A landscape with many valleys, sampled at points; each row gives a point and its height.
A ball rolls from a point to the lowest of its 3 nearest points, and stops where none of them is lower. Distance is the straight distance between rows; heights are no part of it.
Z682 (h 340): [-15   6 -17  -7 -14  -6   7 -33  31  -1   9  -5  11 -21  11   5  15   3
   8  10 -21  13  13]
Z565 (h 566): [-15   7 -33 -10   5  11   2 -29  31 -23  -6 -12  21  -9   9   9  14  -8
   2  25   7  -5  -7]
Z86 (h 563): [ -3 -17   9  26 -21   8  -8 -24   2  18  30 -11  11 -23  -4  -2   5   3
   0  24 -34  24 -19]
Z400 (h 656): [  8   3  14   2 -11   6   6  20 -11   8 -17  18 -14  24  13  14 -16  -8
   0 -43 -13   6   8]
Z232 (h 553): [  5 -16  22   4 -32   3   1   6 -12   5 -11  15 -15  14  16  26 -16   2
   5 -38 -31  26  34]
Z595 (h 472): [-19  20 -38 -23   2   2   6 -28  43 -19  -2  -6  24 -15  11   9  22  -2
   1  17   0   4   9]
Z574 (h 624): [  8  -1   3   1  25  -1  -2  31 -43 -12  -1 -12  -8 -22 -23 -17  15  13
 -24  13  52 -38 -24]
Z759 (h 376): [ -5  -2  -1  -4  -6  11  -6 -17   2 -14  -7  -6  10   5   5   2   4 -12
   4   1 -10   2 -23]
Z792 (h 495): [ -1  -4   5   4 -18  15   1 -13   9   8  -4  11  -2   4   7   8   2   2
   8 -20 -19   9   8]
Z716 (h 558): [ -5  -3 -16   2  14  17 -12 -10  -4 -19  -2 -24  20 -10  -7  -2  12  -8
   1  34  21 -13 -38]
Z455 (h 799): [  4 -17  18  10 -33  -8  -1  -7  -7  22  24  19  -4  -9   7   8 -23  12
   8  -5 -54  33  34]
Z733 (h 579): [  5 -16  10  15 -27   2  -2 -11  -6  27  19   9 -11  -5   0  13 -15   9
   6  -1 -52  26  17]
Z210 (h 698): [ -6   4 -20 -10  24   6   0   5  12 -13  -8 -10  12   5   4  -4   7  -4
  -2  19  26 -15  -4]
Z337 (h 363): [-19  16 -30 -19   4  -8   5 -18  35 -17  -9   3  18  -4  12   0  22  -5
   4  20  10  -3  12]
Z487 (h 502): [ -1   7   4   1  25  -2  -6  39 -48 -18  -2  -9 -17 -21 -39 -14  15  19
 -26  -5  53 -46 -17]
Z80 (h 393): [  2  20  -4  -5  32  -7   2  39 -38 -20  -3   1 -16  -9 -32 -15  16  16
 -25 -15  49 -41 -14]
Z141 (h 138): [-11  -1 -19   6 -14   9  -6 -31  21  -3   5  -9  12 -22  -2   2  16   3
   2  23 -18   6 -17]
Z755 (h 272): [ 20 -29  30  12 -37   9  -9  19 -52   9  10  12 -19  20  20  27 -27   6
  -2 -16 -44  33  14]
Z238 (h 616): [ -2   5 -18 -11  29  11  -4  -3  15 -19  -4 -14  18   1  -8  -8  14  -7
   2  41  33 -21 -13]
Z407 (h 668): [ 13   0  -2   5  41   8 -11  19 -27 -22   3 -22   7 -20 -28 -22   5  -2
 -19  32  53 -35 -36]
Z943 (h 517): [ -2 -18  18  23 -14  22 -13   4 -12   4 -10  -7   1   6  -5   3  -8  -6
  -9  -9 -21   9 -31]
Z780 (h 533): [ 12  10  -2  -3  35  -4   1  18 -18 -21   0 -19  -2 -13 -18 -18  13   5
 -19  16  50 -41 -10]
Z289 (h 256): [  5  26 -13 -16  20 -22  24  24   6 -11 -17   5 -11  25   0  -6   6  -1
   6 -14  37 -26  25]
Z180 (h 380): [ -7   3   5   0 -21 -21   5 -37  24  19  25  13  -1 -20  16  -3  -4   9
  11  -3 -37  26  25]
Z341 (h 662): [ -2  -1  20  -2 -18   1  15  10   1  11  -6  27 -13  21  24  26 -13   1
   4 -46 -28  17  37]
Z927 (h 546): [ -2 -18  12   4 -20  13  -4  -3  -3  14  -8   4 -10   9   3   2 -11  -9
   1 -25 -27  15   3]
Z488 (h 170): [ -9  11 -23 -21  -6  -1   7 -19  35  -7  -9  -1  10   5   7   1   8   0
   6   1  -3   6   8]
Z454 (h 724): [ -2  12 -21 -11  17  -1   5   5   5 -13 -11  -9   5   6   0  -6   3  -6
   8   6  22 -13   0]
Z130 (h 496): [ -3  25 -26 -20  23 -14  11   4  27 -15 -17  -1   8   5   5  -9   9  -8
   6  11  37 -20  30]
Z918 (h 681): [  2  -1  13  -9 -30  -6  12   0  10  19   0  26 -12   4  21  22 -11  10
  14 -31 -32  25  55]
Z174 (h 575): [ -4 -11   4  15  -5  15 -14 -12  -2  -7  -5 -13  12 -11 -12   3  10  -4
  -1  16  -2   1 -41]
Z702 (h 682): [ 10 -13  23   3 -18  16   0  18 -23   7 -13  16 -11  23  13  13 -15  -7
   0 -39 -23  22  11]
Z200 (h 443): [  9 -20  20  17 -33   3  -8  -7  -7  17  11  12 -12  -4   0  14  -8   0
   3  -6 -36  32  16]
Z310 (h 568): [  9   1  13   2 -35 -13   3  -7   3  20  12  27 -12  -5  11  26 -19   8
  12 -22 -43  27  45]
Z493 (h 175): [-18  19 -23 -19  -9  -3  10 -21  33  -6 -11   8  14   4  21  14  10   1
  15  -9  -2   9  19]
Z557 (h 731): [ 18   1   5   8  34   5  -9  21 -31  -5  -3 -21   1  -6 -26 -19   8   3
 -18  17  47 -30 -47]
Z305 (h 641): [ 10   6  -6  -2  27  -5  -4  26 -30 -19  -3 -13 -13 -12 -23 -16  13  10
 -17  -1  40 -37 -16]
Z365 (h 498): [  3 -11  12   8 -13  17 -15  -1  -8   2  -7  -6   1  -2  -4   0   1  -4
  -7  -5 -10  11 -34]
Z211 (h 455): [ -8  14  -9 -16  41 -19  16  10  23 -19  -5  -9   0  -1   3 -12  19  -2
 -10  13  57 -34  45]
Z50 (h 266): [  5  22  -9 -26  28 -27  18  34  -1 -17  -9   1 -19  -1  -7  -5  21   8
 -13 -23  59 -36  36]
Z904 (h 587): [-16  14 -28 -14  39   1  12  -4  40 -23 -13   1  24  -8  15  -2  15 -16
  -2  41  43 -25  40]
Z957 (h 395): [ -8  -7  -1  11 -15  13 -16 -23   9  -9   6 -12  12 -13   2  -7  15   8
  -5  17 -14  15 -30]
Z796 (h 415): [-10   8 -16  -7  -4  14  -2 -21  21 -13  -3 -14  17  -3   0  -2  15  -2
   2   9  -2   7 -20]
Z652 (h 456): [ -8   2 -21  -3   1   6 -11 -12  13 -12 -13  -9  15  -3   5  -4  14  -2
   4  21  12  -2 -17]
Z767 (h 492): [  9 -28  23  28 -34  13 -11  -6 -24  24  25  -4   4 -10  -2   8 -18  14
  -1  16 -53  31 -10]
Z782 (h 461): [  6 -11  17   5 -40  -3   4  -4  -6  16   0  21 -16   8  10  20 -27   3
   7 -19 -43  28  32]
Z578 (h 633): [  4   3 -17  -4  39  10  -1  -3   6 -23  -7 -23  25 -10 -11  -8  12 -11
  -1  45  42 -31 -17]
Z635 (h 329): [  8  10  -5  -2  27  -1  -4  16 -25  -7  -2  -9  -1   0 -14 -19   2  -5
  -6   1  36 -30 -32]
Z762 (h 233): [ -3   7   2 -11 -14 -30  16 -35  35  17  40  24   3 -27  28   2  -6   6
  19   1 -36  34  39]
Z619 (h 299): [ 16 -20  24  11 -31   4  -3   8 -34  17  12  13 -24  15  13  23 -25   6
  -3  -8 -47  32  25]
Z75 (h 408): [ -9  -7  -5  -1 -23  -2   3 -12  24  14   3   8  -3   2   7   4  -1  -2
   8 -18 -21  18  16]
Z902 (h 403): [ -8   3  -6  -5   2   9 -10   0   4  -7 -19  -7   8   6   0  -8  -1  -3
   1  -8   6  -3 -19]
Z956 (h 583): [  9 -16  31  13 -13  21 -12  18 -37   9  -4   1  -8  17  -6  13 -14 -10
  -3 -21 -21   8 -21]
Z691 (h 431): [  0  -4  -1  -3   0  13 -10   8  -7   0 -16 -14  -3  11  -8  -4   2 -14
  -3  -3   5  -1 -36]
Z664 (h 214): [  2  15 -15 -14  19 -17   6  15   4  -7 -13  -2  -9  19  -2 -11   6  -2
   0  -1  25 -27   1]
Z933 (h 364): [-12   7 -10  -9 -21 -12   7 -32  35   6  10  20   4 -10  17  -1   7  12
   8 -11 -20  18  23]
Z798 (h 580): [-12  16 -32 -20  29  -9  14  -4  28 -24 -13  -9  18  10  12  -2  11  -3
   6  30  31 -20  32]
Z349 (h 420): [ -8 -12  -1  20 -15   7  -8 -24  10   6  10  -7   7 -15  -4   0   9   1
   0  10 -23  14 -21]
Z355 (h 130): [ -1  16 -13 -16  23 -17  13  18  -6  -7 -16  -1  -6  17  -3 -12   7  -6
 -11 -13  39 -26  10]
Z884 (h 337): [ -9   0 -10  -4 -19 -14   7 -36  31   8  17   6  11 -24  15   0  12   4
   5   4 -25  21  17]
Z961 (h 527): [  8  -6  16   8 -11  11 -11  13 -12   7  -7  -1  -2  11  -6   0 -10  -5
   3 -23 -11   3 -18]
Z700 (h 282): [ -3   5  -9 -26  35 -21  14  36  10 -28 -13   2 -15  -7  -6  -5  23  13
 -15 -24  58 -43  41]
Z110 (h 467): [ -1  -8  13  11  -2  24  -9   4 -13   3  -7  -7   5   6 -17  -6  -3  -4
  -5  -1  -4  -2 -41]
Z922 (h 627): [ 15 -20  30  15 -24  15  -1  15 -37   5  -6   4 -18  17   3  16 -13  -5
  -1 -25 -25  21   5]
Z419 (h 610): [ -2   2   7  -1  -9   3  11  13   7   7 -15  14  -8  21  11   7 -11  -7
   8 -35  -6   9   7]
Z187 (h 696): [  3  -4   6  -1 -31   3   1  -4  12  10  -6  17 -15   4  13  14  -5   7
   5 -23 -28  12  27]
Z283 (h 366): [  5 -18  26   9 -33  11  -3   2 -16  15  -3   8 -14  17   8  23 -17   0
  -4 -19 -38  30  28]
Z783 (h 556): [-11   5   5  -1  -9   9   0  -2  10   4 -13   7  -8  16   1   8  -5  -9
   6 -23  -6   4   0]
Z666 (h 365): [-11  -1  -7   7 -21  -7   1 -31  22  22  20  10   6 -15   6   2   1   5
   7  -3 -37  24  20]
Z226 (h 513): [-12   3 -23  -8  -6   0  -1 -30  30  -9  -5  -4  21 -17  16   3  22  -2
   1  15  -7   9  -3]
Z451 (h 614): [  9  17   5  12  27   5 -11  42 -44 -12   2  -7 -17 -11 -37 -20  11  25
 -35  -2  39 -33 -32]
Z633 (h 215): [  3  18   1  -6  22 -16  15  30 -12   8 -17   9 -11  27 -10  -6  -4  -4
  -1 -28  24 -23   2]
Z837 (h 591): [ -4   2 -15  -3  26  17  -7  -8   8 -19  -8 -22  17 -11   2  -5  13 -10
  -1  49  31 -18 -30]
Z874 (h 267): [  4   8   3 -12  33 -16   9  28 -14 -15  -8   0 -13  -6 -13 -12  15  12
 -19  -8  53 -39  16]
Z145 (h 392): [ 11   2   5  14  14   6  -9  20 -22  -7  -9 -15  -2   9 -18 -14  -5  -5
  -8  -2  14  -8 -53]
Z42 (h 396): [ -4  18 -23 -17  33 -10   9  11  15 -16  -9 -10   7   7  -2  -8  16  -9
  -7  20  47 -33  23]
Z694 (h 619): [ 11   9  -4   1  32   5  -3  18 -20 -19  -2 -20   3  -8 -20 -21  12  -2
 -14  19  49 -39 -20]
Z763 (h 265): [  5  19 -16 -20  25 -28  23  18  14 -15 -12   4  -8  25   5 -10   9  -5
   1  -9  45 -30  31]
Z82 (h 479): [ -9   9   6  -5  -2  -7   9   8   5   3  -9   5 -11  26   0  -1 -10  -6
   5 -25  -2  -3   1]
Z989 (h 281): [-10   1  -4 -10 -27 -25  10 -35  39  18  23  26   0 -21  26   4  -3   5
  14 -11 -25  29  40]
Z271 (h 615): [  5 -24  25  28 -34  25 -17  -6 -23   9  18  -2  -5   0  -6  11 -10   7
 -13   6 -36  22 -22]
Z921 (h 594): [-12  10  -7  -8 -21  -8   3 -12  19   5 -11  24  -7  12  25   8  -5  -3
  15 -34 -16  12  32]
Z479 (h 81): [-11  27 -33 -17  -2  -4  11 -11  38  -1 -11   6  14  11   9   3   6  -3
  10 -10  11   3  22]
Z380 (h 588): [  4  -4  -9   0  19  11 -14  -1  -4 -17  -5 -29  18  -1 -21 -10   3  -6
  -4  31  35 -16 -45]
Z215 (h 355): [-12  17 -20 -11  -5  -7   3  -7  20  -3 -14   3   5  14   8   3   2   0
  14 -23   2   2   8]
Z529 (h 516): [-12   3   0  -8 -19  -1   6  -3  20   5 -17   7  -9  12  14  10  -3  -7
  11 -30 -22  12  22]
Z212 (h 689): [-15   8 -30 -23  23  -2   6 -15  35 -23  -9 -13  32  -8   3   9   9  -9
   3  34  26 -11  16]
Z703 (h 618): [  3  -6  13   2 -31   1  -1   7   1  14  -4  17 -16  15  15  26 -14   0
   9 -31 -24  22  36]
Z909 (h 359): [  1 -17  17  16 -31   5  -5  -7  -3  13   9  16  -6  -3   6  13  -4   5
   4 -11 -41  21  18]
Z554 (h 626): [  9  12  25   6  18  15  -7  30 -40  10  -1   9  -5  14 -21  -6 -10   3
 -24 -21   7  -7 -44]
Z926 (h 50): [  0  -1  11  -9 -23 -30  21 -27  25  34  42  24   0 -15  24   5 -18   4
  22  -6 -38  39  30]
Z934 (h 447): [ 10 -23  23  19 -32  -7  -6  -9 -26  31  34   5  -1 -10   0  17 -31   9
   8  21 -54  38   1]
Z582 (h 647): [  8  -4  -5   6  33  19  -6   3   3 -20   4 -22  18 -17 -13 -13   8 -12
 -12  52  48 -27 -31]
Z564 (h 744): [  9  -4  14  -7 -40  -6  10   6   7  18 -10  26 -19  22  34  28 -16  11
   7 -39 -29  33  54]
Z295 (h 432): [ -8 -10  10  13 -28  -5   0 -19  10  20  17  13  -2 -16  -1   6  -9  11
  10   1 -35  22   8]
Z387 (h 515): [ -4  -2   4   9 -17 -23   1 -26  23  30  33  13   2 -24  17  -3  -9  11
  17   2 -42  37  27]
Z318 (h 586): [ -9  -7   0   7 -19  -9   3 -33  19  16  19   2   2 -26   7   0   9  10
   6  16 -37  27   2]
Z991 (h 277): [  7  16   8  -3  31 -12   3  33 -24   9 -10   3 -19  15 -13 -16   3   2
  -8 -23  24 -24 -19]
Z551 (h 379): [ 15 -29  25  23 -38   0 -12   0 -36  26  22  13 -11   1   2  23 -26   2
  -1  14 -47  37   5]
Z152 (h 110): [  1 -10   9  -3 -25 -24   8 -15  20  28  35  28   5 -15  23  17 -22  14
  21  -5 -48  41  44]
Z521 (h 412): [  3   7   7   5  13   5  -4   9 -17  -1  -5  -7  -1   8 -14 -13  -1  -4
  -3  -5  22 -18 -33]
Z67 (h 701): [  8  -5  -8   6  34  15 -19  10 -23 -25   3 -30  13  -9 -21 -24   4  -5
 -10  46  41 -30 -37]
Z447 (h 597): [ -6  -9  -8  13  -3  26 -25 -16   4 -19  -1 -33  19  -9 -21  -7  13  -6
  -4  31  11  -3 -55]
Z312 (h 669): [  0  -3  -5   0  12  11  -4  -2  -9 -17  -7 -21  13   2  -7 -10  -1 -13
   3  13  18  -7 -42]
Z262 (h 400): [  7   7   0 -10  44 -11  10  19 -20 -13  -9 -14  -5  -8 -15 -17  13   0
 -10  12  51 -42   3]
Z856 (h 186): [  0  10 -12 -14  30 -10  10  11  -1 -14 -12  -4  -1   7   0  -8  11  -3
  -4   8  43 -28   4]
Z525 (h 540): [ -8   8 -24 -12  48   3  12  -8  35 -25 -11 -10  21  -7   7  -7  13 -12
  -2  40  41 -25  29]
Z941 (h 671): [ 12  12  -2  -1  34  -2   1  30 -38 -10   2  -9 -14  -2 -26 -21   6  15
 -29   6  42 -37 -34]
Z864 (h 305): [ -6  17 -17 -18   7 -16  10   9  12  -3 -17   3  -1  23   8  -4   4  -7
   7  -8  13 -14  15]
Z658 (h 544): [  0 -13  25  13  -5  26  -8  14 -24   8  -1  -3 -11   8  -4   1  -4 -10
  -9 -26 -20   9 -29]
Z372 (h 310): [  6   8   7  -3  19  -1   2  26 -18  12 -12   6  -4  19 -14  -7 -14  -6
  -4 -24   9 -14 -20]
Z494 (h 429): [  3  15  -9  -5  24  -3   1  17 -17   2 -10  -9  -7  10  -8  -8   0  -7
   5  -5  28 -23 -20]
Z947 (h 219): [ 23 -25  39  15 -31  19 -12  19 -51  11   9   1 -24  16   7  24 -22   4
 -13 -12 -45  36  -2]
Z642 (h 617): [  4 -13  20   7 -25  -5   4   7  -6  12  -8  29 -28  21  22  28 -20   7
   6 -30 -27  28  44]
Z94 (h 654): [ -1  -1 -18 -10  22   4   4   1  17 -19  -9 -15  17   4   2  -5  15  -6
  -6  31  26 -19  -1]
Z62 (h 287): [  5  18 -15 -15  13 -15  21  15   5   4  -9  10 -16  28   8  -6   0   2
   3 -29  22 -20  14]
Z122 (h 565): [ -4 -13   5  21 -24   4 -11 -26   6  14  14   6   1 -19  -5  -5   4   3
   0   2 -28  22  -4]
Z356 (h 549): [ -4 -16  10  17 -23  17  -8 -12  -5   6   0  -2  -5  -2  -5   6   1  -1
  -2  -7 -34  22 -15]
Z555 (h 360): [-10  -6   1   6 -15  12  -9 -15  11  -1  -4  -5   0   3   2   0   7  -4
   1  -4 -21   8 -18]
Z427 (h 622): [  6   2  -2  -5  46   0  -1  10  -4 -21   3 -21  10 -17 -16 -12  15   1
 -18  33  54 -41 -17]
Z120 (h 683): [  4  -4   6   1 -16 -17   3 -28  14  28  40  10   8 -30   4   2 -20   8
  15  25 -50  33  10]
Z905 (h 609): [ -6 -13   4  20 -19   2  -6 -33   6  11  27  -4  13 -29  -3   1   0   8
   9  30 -40  27 -18]
Z685 (h 216): [  4   3  -6   1  20   7 -11  16 -15 -10  -9 -16   1   1 -18 -20   0  -3
  -3  18  28 -18 -43]
Z220 (h 454): [  1  10  -7  -4  17   2  -2  12  -9  -4 -14  -6   3  16  -9 -13   0  -7
  -5   3  20 -20 -32]
Z60 (h 564): [ -3  10 -15  -7  23  -2   3   7  -3 -14  -9 -11   5   7  -7 -13   1  -6
  -1  17  36 -23 -22]
Z179 (h 176): [-13  12 -22 -15 -16 -12   5 -36  34  -7   6   7  15 -16  16   1  15   7
   4   2 -17  14  13]
Z954 (h 612): [ -1   1   0  -4 -12 -22   5 -32  24  28  45  11  11 -27  17   1 -15   3
  21  14 -41  33  21]
Z802 (h 477): [-13  11 -21 -15  32  -8  12   3  27 -17  -6  -5  11  -3   3  -7  13 -13
  -3  31  39 -25  30]
Z308 (h 611): [ -2  -9  13   0 -29 -20   4 -15   3  23  22  25 -14  -4  12  21 -28  15
  18  -6 -44  35  46]
Z646 (h 795): [ -8   1   2  -6 -29 -16   9 -20  19  25  16  20  -8  -5  15  13 -15   7
  18 -11 -32  25  41]
Z266 (h 767): [  9 -18  15   8 -26 -14  -8 -17  -4  30  38   9  13 -30  -3   9 -27   8
  17  20 -55  38   2]
Z797 (h 212): [  5  12  -1 -10  28 -17  10  25 -23  -9 -13   0 -16   8 -12 -17  12   6
 -12 -12  41 -38   2]
Z610 (h 796): [  7 -20  20  26 -25  -4 -16 -15 -15  30  36  -1  13 -32  -9   3 -23   7
   6  34 -59  39 -16]
Z476 (h 529): [ -2  -6   4  14 -30  -9   3 -17  10  21  18  20  -7  -5  12   6  -8   4
  11 -17 -38  25  29]
Z282 (h 572): [ -7   5   5  -4 -13  -9  14  11  10   6 -23  18  -6  24  12   6  -9  -6
  11 -43 -11   4  27]
Z286 (h 221): [  9  18  -9 -19  25 -28  18  23   3 -18  -7   0 -18  14   2 -12  12   5
  -5 -21  46 -38  22]
Z680 (h 468): [ -4 -14   0  22 -21  15 -14 -28   2 -10  10 -16   9 -13 -12  -9  13   4
  -1  24 -24  16 -39]
Z552 (h 504): [ -5 -16   4  25 -20   8 -10 -20   2   7   7 -14   7 -18 -11  -7  14   2
   4  18 -33  21 -26]
Z339 (h 247): [-22  16 -30 -17  -9  -9   9 -19  31 -13 -12   1  15  -6  12   6  14   2
   9   0   0   9  18]
Z278 (h 548): [  1  -2  10   3 -18  11  -9   1   0  -3 -12  -4  -3   9  -5  -1  -1  -2
   4 -16  -8   5 -11]
Z105 (h 613): [ -4   2 -13 -10  45   8  -1   0  22 -22  -9 -16  27 -10  -2  -6  14  -8
   0  39  53 -35  -1]
Z944 (h 578): [-13   1 -17  -7  56   4   6  -5  32 -24  -7 -19  28 -13   2 -10  14 -10
  -3  53  42 -36  13]
Z70 (h 460): [ 14 -18  24   7 -38   2  -5  11 -16   7  -2  17 -20  16  19  23 -23   6
  -1 -26 -38  34  36]
Z396 (h 314): [ -3  19  -2 -13   4 -15  19  17   8   7 -15  18 -14  34   5   1 -10  -2
  11 -42   8  -9  18]
Z100 (h 658): [  7  -5   3  -3 -23 -21   5 -17  12  26  31  21  -4 -16  19   9 -15   8
  19   1 -43  33  37]
Z7 (h 644): [  5  10  15  -8   3   2   9  15  -2  10 -11  18 -16  27  10   8 -16 -12
   4 -38 -11   1  14]
Z353 (h 458): [  1  -1  13   1   4   8   4  17 -18  -5 -15   7  -7  21   3   3 -13 -13
  -2 -32  -1  -5 -20]
Z663 (h 332): [ 15 -31  27  20 -33  11 -10   8 -34  14  14   9 -13   9  -1  22 -18   5
   0  -2 -44  28   7]
Z887 (h 625): [ -7   9 -29 -13  14   0  -1 -10  23 -26 -10  -9  24  -2  11   5  16  -2
   2  20  23 -15  -3]
Z723 (h 322): [  9  10  -1 -12  32 -10   7  36 -27 -20 -10 -13 -17 -15 -23 -11  16  18
 -22 -15  52 -40  12]
Z979 (h 541): [ -3   8  -8 -12  42  -1   8   0  15 -19  -8 -16   9  -6  -6 -11  11  -9
  -3  26  42 -38  10]
Z968 (h 296): [ -8   7  -9  -7 -13   3  -2 -13  20   5 -11   4  11   3   8   4   7  -4
   5 -20 -10  13   8]
Z320 (h 235): [-17  17 -14 -13 -18   0   4 -16  32   1  -6  17   8   2  16   9   5   1
  10 -17  -4  12  15]
Z437 (h 180): [  5  17  -4  -8  24 -21  14  28 -16  -8 -12   6 -18  12  -7 -13   6   6
  -7 -19  36 -33  12]
Z544 (h 480): [  6  -7  13  12   4  16  -7  10 -26   3 -13  -4  -5  12 -10  -2  -9  -8
  -2 -15   0   4 -44]
Z925 (h 510): [  2   4  -7 -15  45  -7   7  16   9 -21  -7 -15  -2 -10 -11 -14  14  -3
 -11  14  61 -39  12]
Z291 (h 422): [-12   5  -3   6 -24   2 -12 -23  16   3   4   3   1  -4   5   3  10  -5
   5  -2 -25  17   1]
Z809 (h 402): [ 14   2  -5   3  25  13 -14  12 -21 -12  -3 -29   7  -7 -24 -16  -1  -7
  -5  26  36 -21 -50]
Z39 (h 547): [ 13  13   6   7  26   4  -8  30 -46  -5  -3   1 -10  -2 -29 -23  -1   2
 -24  -5  32 -22 -49]
Z706 (h 325): [ -6  -6 -10   6 -16  13 -10 -13  14  -2   7  -7   3  -6   3  -1  16   0
   3  10 -13   5 -15]
Z358 (h 534): [  6 -27  24  17 -18  22  -7  -1 -12   6   3  -2  -6   3  -5   0  -2  -4
  -3  -8 -25  15 -16]
Z287 (h 577): [ 11 -26  33  16 -23  22 -16  12 -30   8   2   0 -17   5   0  13  -8  -3
  -7 -10 -39  22 -15]
Z532 (h 503): [ -5  -5 -17   6  -3  14 -11 -18  10 -11  -1 -23  13 -16  -8   1  11  -3
  -3  24   7   0 -33]
Z104 (h 129): [  2  14  -8 -11  13   2   2  13  -1  -2 -17   2   5  28   0  -8  -1  -6
   3  -8  19 -16  -5]
Z203 (h 449): [ 12   8  19   5  30   8 -10  25 -40   6  -3  -1  -1   4 -24 -13 -14  -2
 -15  -4  22 -16 -49]
Z69 (h 562): [  2 -18  20  25 -21  16 -12  -6  -8  13   3 -10  -4  -6 -12  -4   0   0
  -7   3 -30  18 -32]
Z974 (h 352): [  0  13   5  -4   4   0  -1   5   1   7  -8   2  -1  23   3  -5   5 -12
   7 -23   4  -6 -12]
Z135 (h 253): [  1  12 -15 -21  39 -19  17  17   9 -21  -7  -2 -12   4  -7 -10  20   6
 -11  -9  50 -39  26]
Z99 (h 372): [ -7  22 -16 -11  -1  -8  11   1  24   4 -15  14  -4  25  16   5  -5 -10
  13 -32  -1  -2  21]
Z581 (h 269): [ 29 -28  29  24 -40  10  -6  15 -51  14   9  15 -23  12  18  25 -27  10
  -3  -6 -45  39   3]
Z118 (h 448): [  8 -30  22  27 -29   4 -12  -6 -24  23  23   5  -6  -3  -5  12 -20   9
   8  13 -50  34   0]
Z297 (h 560): [  1   2  -5 -10  42  -6   9  11  13 -24   0 -19   5  -8  -5 -14  17  -9
 -10  26  57 -46  18]
Z620 (h 673): [  4   4 -19  -3  28   5   0   4  -4 -23  -6 -21  15  -7  -1 -12   7  -9
  -9  33  37 -27 -17]
Z235 (h 308): [-12   2 -11  -5 -17  -6   2 -28  29   3  -1   7   4  -2  13   6  11   4
   3  -7 -18  19  18]
Z774 (h 309): [ 10   4   6   6  21  12 -13  16 -31  -1  -8 -15   3   3 -18 -18  -6   1
  -8  10  32 -15 -57]
Z588 (h 876): [  1 -15   7   7 -27 -14  -6 -24   8  24  35  15   8 -21   5  12 -15  10
  15  17 -46  31  19]
Z785 (h 620): [  2 -15  10  20 -20  -4  -6 -22   1  24  26  -2  10 -22  -5   3 -10  11
  13  16 -47  30  -9]
Z803 (h 561): [  8 -12  26   7   1  25  -7  11 -26   2  -5   1  -7  21  -3   9 -17  -7
  -8 -28 -11   7 -29]
Z193 (h 581): [  7   0 -12  -1  31   8 -12  17 -12 -16  -2 -24  12 -12 -20 -18   7  -3
  -5  31  46 -33 -35]
Z628 (h 55): [ -8  -9   5  12 -23   3  -1 -19  10   9  12  10   3  -9   6   6  -4   4
   8  -5 -34  23  18]
Z890 (h 672): [-13  13 -24 -16   9  -5   3  -3  15  -9 -18  -5  19  10   8  -3  10 -10
   3  12  24 -14   4]
Z151 (h 164): [ -1   9   3   2  17  -6   9  26 -14   8 -11   5 -16  37  -3  -2 -14  -4
   2 -30  12 -13   3]
Z243 (h 535): [  3 -23  17  24 -26  10  -7 -11  -5  14  17   4  -4 -12  -4   4 -10   8
   5   9 -42  19  -1]

Call two points neighbours if one is among the 3 nearest of the other. Go from one point of each pair to the other, from neighbour to neighbour, staying as low as possible. Name the highest point that can't be avoided.
Z179 and Z286 | Z99
Z141 and Z926 | Z291
Z42 and Z947 | Z243
Z355 and Z104 | Z664
Z151 and Z355 | Z633
Z926 and Z179 | Z933

For each start below, name the point where the ball stops.
Z658 | Z706
Z86 | Z706
Z565 | Z479
Z358 | Z706
Z451 | Z355
Z427 | Z355
Z271 | Z947
Z574 | Z355
Z694 | Z355
Z69 | Z706
Z118 | Z947
